Points on a hilly landscape, in no order, each with its height.
A ball rolls from a point to whichever of its 2 nearest points has the largest drop for the distance, and stops where none of them is lower. Distance is the straight distance between rows; heights are no part of it.
Lapi: [-78,271,-68,416,-615,-295,-138,514,-68,42,244,-271,-519,142,-325,319,-75,-248,-610,-226]  height 792
Defi: [-171,141,529,-162,177,537,220,-259,124,-226,-88,134,354,399,257,-402,454,272,366,457]  height 864
kozul: [-262,421,300,144,-655,-333,225,492,-101,201,261,68,-881,346,-89,473,197,-47,-361,35]  height 718
magip: [-86,-347,262,134,-681,-130,19,101,130,-164,236,-213,151,38,-204,240,-138,-127,-216,218]  height 722
pekav: [-216,451,136,-207,-240,57,383,-103,-221,587,404,206,-325,254,-193,382,542,196,-93,181]  height 712
ligar: [235,-487,-515,-13,93,-118,-271,101,56,-123,-81,3,407,-325,61,333,-541,173,-208,159]  height 316
Daf: [655,-145,-481,155,269,-3,-446,168,-98,81,-78,-311,161,155,-308,-130,-338,-263,-45,-543]  height 386
Vema: [32,12,-536,8,-227,-58,-3,332,-54,-268,-97,50,-50,-332,-407,551,-470,-138,-111,-150]  height 547
bure: [-239,250,150,271,-117,-109,-49,56,-170,285,102,0,-322,166,-1,-485,-123,-165,139,-416]  height 560
zit: [130,58,344,-256,88,163,165,-223,-86,-410,34,323,21,11,109,-168,15,256,646,145]  height 445
pugi: [278,-185,-518,31,-4,-51,160,121,112,-402,-380,333,486,-410,-511,83,-449,63,-12,-41]  height 513
Godiv: [448,-179,-870,-252,139,-320,-361,-19,37,-391,-217,452,411,-679,-285,138,-304,158,204,-22]  height 353
Tig: [348,27,-603,500,-142,-161,-443,279,-188,-45,98,-41,176,-141,-246,116,-651,-224,-287,-307]  height 160
vot: [-445,-51,450,226,-108,106,409,-52,389,117,-44,-5,-195,394,528,-333,121,186,66,256]  height 249
gasa: [155,27,-12,-240,643,183,-126,-66,-293,-11,-199,2,69,-32,163,-426,90,-147,319,-194]  height 557
kep: [-213,138,-90,-512,609,649,138,-243,-98,238,55,76,-150,-140,116,-116,185,142,599,-34]  height 609
zinez: [-292,481,124,239,-604,-90,-39,374,23,88,201,-225,-798,216,-215,512,125,-191,-316,-211]  height 756
mipe: [-76,-76,-91,152,344,-271,-168,-50,-9,22,-30,-159,177,89,36,231,183,-46,90,308]  height 736
nifef: [-293,105,405,283,-368,-312,415,-12,247,307,181,-18,-769,289,381,268,256,64,-207,45]  height 794
gotef: [417,-117,-478,-393,248,-260,-197,9,-266,-89,-257,340,277,-391,-194,-89,-308,95,209,-92]  height 247
Ketu: [-362,37,198,67,-72,-205,226,44,72,370,104,-152,-8,268,-91,225,364,24,-139,367]  height 617
baki: [-207,299,8,-17,-20,-19,-30,-13,-190,467,279,-163,-257,-39,-120,-190,-55,-321,125,-347]  height 603
Begod: [208,-303,47,-42,56,-7,300,200,-83,-225,-268,185,391,133,-231,-151,-352,187,-78,-27]  height 622
rov: [117,-134,-113,28,223,204,-299,-68,-50,-673,-268,217,667,-246,245,-407,-297,141,50,362]  height 389
kileg: [45,-160,-126,-37,-6,-250,-194,159,-282,180,77,-113,42,115,-42,-292,-359,11,-70,-214]  height 466
zaro: [-179,269,-92,243,-37,-114,-235,177,34,327,-61,-503,-462,100,-115,-44,181,-429,-566,-598]  height 813
kivu: [-424,111,425,181,-65,268,123,-323,214,28,170,-233,75,11,94,-96,429,-82,126,209]  height 740
Bod: [-273,-52,243,-178,-144,-85,333,-34,141,282,118,-17,96,88,132,572,465,47,-111,530]  height 572
Tel: [265,-387,-2,159,365,-18,-143,-138,88,-408,-153,-320,117,61,294,-84,-80,-89,-199,-153]  height 684
Miru: [-238,146,265,212,-760,-308,277,378,182,233,147,-118,-813,435,258,536,241,-2,-480,135]  height 753
naki: [-224,208,138,-74,564,97,216,-339,-49,-110,-131,165,114,2,190,-17,406,11,197,180]  height 920
kuz: [-273,139,139,-91,157,46,430,-167,-55,-100,-29,357,291,-84,35,17,360,125,177,320]  height 901
zogum: [298,61,-549,295,-20,-183,-506,270,-114,-39,88,-131,7,-239,-341,295,-325,-473,-45,-270]  height 232
Bis: [213,-312,-308,-416,70,-123,-38,-43,165,-351,-286,163,417,-319,-218,375,-23,209,146,367]  height 336
bag: [526,-296,-302,95,163,-89,-310,199,-194,26,-41,-171,333,235,-123,-345,-508,89,-181,-366]  height 405
keb: [-120,-88,160,56,-206,3,-245,-233,-106,-168,177,34,281,-321,133,43,25,-201,-32,214]  height 689
Voneb: [462,-158,-742,347,115,99,-330,152,87,-222,17,-1,422,-235,-274,-119,-779,-49,-210,-243]  height 64
Dit: [75,-138,-95,56,16,-298,208,223,-101,-172,-168,-65,-125,-38,-97,443,-21,-184,-501,-162]  height 556
Kem: [-227,-344,361,367,-605,-133,206,73,276,-143,93,-230,196,-21,171,49,-158,-234,-408,135]  height 751
vinoz: [547,-162,-204,-27,435,320,-425,-22,-114,-638,-344,154,319,-181,223,-522,-367,-108,337,-147]  height 290
zeg: [298,-495,-234,-358,228,32,-18,33,78,-347,-248,39,284,-327,120,209,-336,188,-132,187]  height 211
Zegof: [-148,529,-184,-213,257,126,341,-233,-323,673,408,224,-312,129,-48,399,554,236,249,48]  height 657
fadut: [111,-199,-97,-156,160,-170,-79,-109,205,-199,-60,6,410,-37,-52,395,266,190,310,514]  height 435
Sitog: [-128,-301,374,-19,-70,73,308,-19,191,-225,-71,43,123,123,193,-8,-55,144,-38,231]  height 257
mokek: [50,24,27,186,368,-315,-208,-19,-168,344,87,-182,-128,270,198,30,242,27,40,-8]  height 704
Sibil: [-331,443,53,-124,72,537,370,-255,-44,668,488,95,-487,264,180,-314,279,270,375,-112]  height 464
Vagut: [-341,42,399,81,-574,-148,-19,45,260,344,97,-383,-489,179,17,108,347,-100,-514,-131]  height 733
Rotu: [-553,124,481,120,-251,272,380,-224,494,427,238,-108,-518,332,418,-290,273,308,131,156]  height 327
toban: [-52,-197,163,204,-172,-384,-118,69,129,213,208,-337,-196,109,297,-14,-106,-26,-331,-73]  height 739
geto: [55,117,239,-218,119,306,168,-135,-98,-570,-233,437,313,-18,226,-413,32,202,439,309]  height 390
borud: [365,-208,-400,125,-100,-126,7,231,-111,-241,-82,0,-140,-223,-169,626,-446,-95,-373,-246]  height 483
kos: [-135,571,-128,-106,474,674,358,-384,-129,695,380,153,-408,169,149,-162,594,149,266,-263]  height 529
Rumit: [-158,263,163,-299,520,495,235,-199,-113,88,-52,159,-141,111,356,-432,43,276,527,34]  height 555
Ged: [630,30,-664,118,42,-3,-541,176,-41,59,-153,-115,121,-161,-489,201,-389,-428,162,-464]  height 310
Lapos: [298,-135,-354,-425,355,64,-567,-229,18,-297,-214,129,550,-471,-175,30,92,-34,276,90]  height 518
nes: [23,-253,221,257,74,-213,-136,-48,225,-73,-51,-346,55,179,378,-236,48,-83,-429,-21]  height 713
givek: [-100,-202,590,75,-439,70,17,-185,355,-18,11,-303,-279,426,114,-456,45,116,9,-208]  height 804
Tudul: [-533,299,294,105,-152,433,530,-247,136,606,512,110,-372,258,422,-216,400,429,277,228]  height 396
pek: [-223,24,-55,-102,3,-66,167,102,-165,59,50,12,-164,-284,-38,370,-22,-210,-358,-91]  height 608
noz: [-299,114,138,177,-218,-130,-257,66,355,416,74,-547,-666,135,-74,-74,351,-98,-506,-406]  height 773
Dafo: [-217,-297,542,242,-610,-98,-10,-59,511,222,38,-306,-461,363,73,-185,93,37,-405,-302]  height 772
Peza: [-97,107,185,-200,320,117,72,-84,-218,-79,-59,12,-29,76,104,-416,-93,169,456,-43]  height 508
zelal: [-153,190,342,-143,40,328,551,-335,79,-25,-20,318,420,188,-16,-213,551,125,168,406]  height 882
kebap: [513,-231,-5,97,524,-30,-340,-109,-25,-68,-159,-269,-88,86,182,-160,27,-254,37,-481]  height 650
keti: [230,42,-165,-587,224,3,-90,-167,-245,39,-168,346,202,-343,-282,41,-40,81,465,-63]  height 358
rodu: [-254,118,260,200,-471,-45,-86,41,5,97,290,-238,-93,-75,-236,113,-27,-207,-181,-18]  height 683
roba: [165,-131,253,66,-599,-458,290,285,-116,89,45,84,-186,356,-195,393,-85,96,-110,132]  height 850
ruto: [455,-247,-704,130,277,-229,-395,202,-40,-43,-79,26,270,-328,-187,433,-332,30,-205,45]  height 387
zupon: [46,-90,239,-78,-208,-413,192,103,-194,163,95,44,-320,141,-12,373,-55,104,102,89]  height 880
rikof: [513,-13,-812,11,-82,-227,-208,202,-98,-239,-200,466,406,-574,-546,190,-471,-59,-123,-233]  height 438
dapes: [100,-36,224,250,-144,-230,-290,29,-30,105,147,-91,-69,217,-49,-497,-285,7,114,-354]  height 515
siz: [-10,83,175,300,-704,-524,70,457,-117,109,180,-72,-374,262,-196,245,-188,-87,-509,-82]  height 816
Ruda: [-158,283,129,165,33,-223,70,-40,3,238,147,-246,-368,318,9,129,376,16,-93,-76]  height 664
Mizor: [110,-224,-199,78,-256,-58,277,144,163,-348,-182,199,436,-106,-426,130,-514,37,-203,79]  height 570
dubek: [-45,-151,-7,-150,-69,-164,-106,-102,-241,-95,76,82,140,-390,67,378,-172,-105,-140,41]  height 654
zuta: [-215,-1,400,97,-68,182,-134,-362,126,-200,134,-112,332,-166,363,-235,361,-109,67,209]  height 717
tikup: [289,36,-448,-732,397,48,-366,-197,-43,55,-278,341,275,-573,-226,-14,179,-56,533,23]  height 446
dira: [-139,-260,88,-211,-49,22,190,-32,182,-49,-91,-51,360,-56,-93,460,475,57,-52,544]  height 510
fomu: [-214,-85,645,-14,-111,346,-45,-184,298,-168,-45,-204,-100,368,206,-867,-5,187,163,-93]  height 829
Gaz: [-276,105,594,40,86,334,46,-206,227,-188,-30,-161,23,385,254,-643,170,166,468,234]  height 845
Feb: [-188,474,-172,-119,417,165,223,-110,-201,794,253,6,-409,92,42,87,574,-2,16,-189]  height 600
Sazo: [-205,372,277,9,-550,-189,299,212,-185,389,242,63,-407,295,-179,436,366,25,-329,206]  height 675
Pid: [286,-148,-622,116,115,47,-491,120,6,-336,-182,222,623,-399,-185,-255,-613,-18,138,45]  height 165
vevan: [-481,-147,308,188,-13,-88,541,-10,252,-62,-133,-44,-145,159,388,14,93,-37,-260,133]  height 156
kivup: [-98,216,-294,-411,601,487,87,-258,-135,286,-11,70,-91,-270,-92,247,343,-65,465,-69]  height 660
Bifa: [29,188,322,-462,271,534,103,-113,-151,-592,-399,487,349,106,360,-492,225,403,274,625]  height 434
duf: [-229,239,-33,212,-371,-204,-224,206,-203,316,220,-357,-207,-221,-170,48,-79,-319,-112,-251]  height 648
sesis: [52,-34,-194,-78,415,300,-329,18,-48,-397,-284,217,371,-273,93,-511,-326,-88,436,47]  height 343
Ruza: [606,-296,-254,-29,202,84,-419,-89,-107,-295,-168,-8,342,-43,40,-545,-493,-74,5,-207]  height 346
rik: [244,-60,171,-188,440,171,-97,-183,-73,77,-161,-143,-159,3,163,-190,302,-134,5,-263]  height 604
Mene: [15,-196,251,-26,7,88,100,-24,42,-510,-180,263,498,-12,264,-282,-93,115,124,428]  height 335
nilis: [-60,73,-412,53,159,9,123,191,-67,-411,-294,167,120,-522,-338,247,-391,-188,-4,-191]  height 578

Where does a ball stop that starts at each point below?
zuta: borud
nes: Peza
Kem: vinoz
zelal: Vagut
magip: vinoz
mokek: zeg
zaro: vinoz
Zegof: vevan
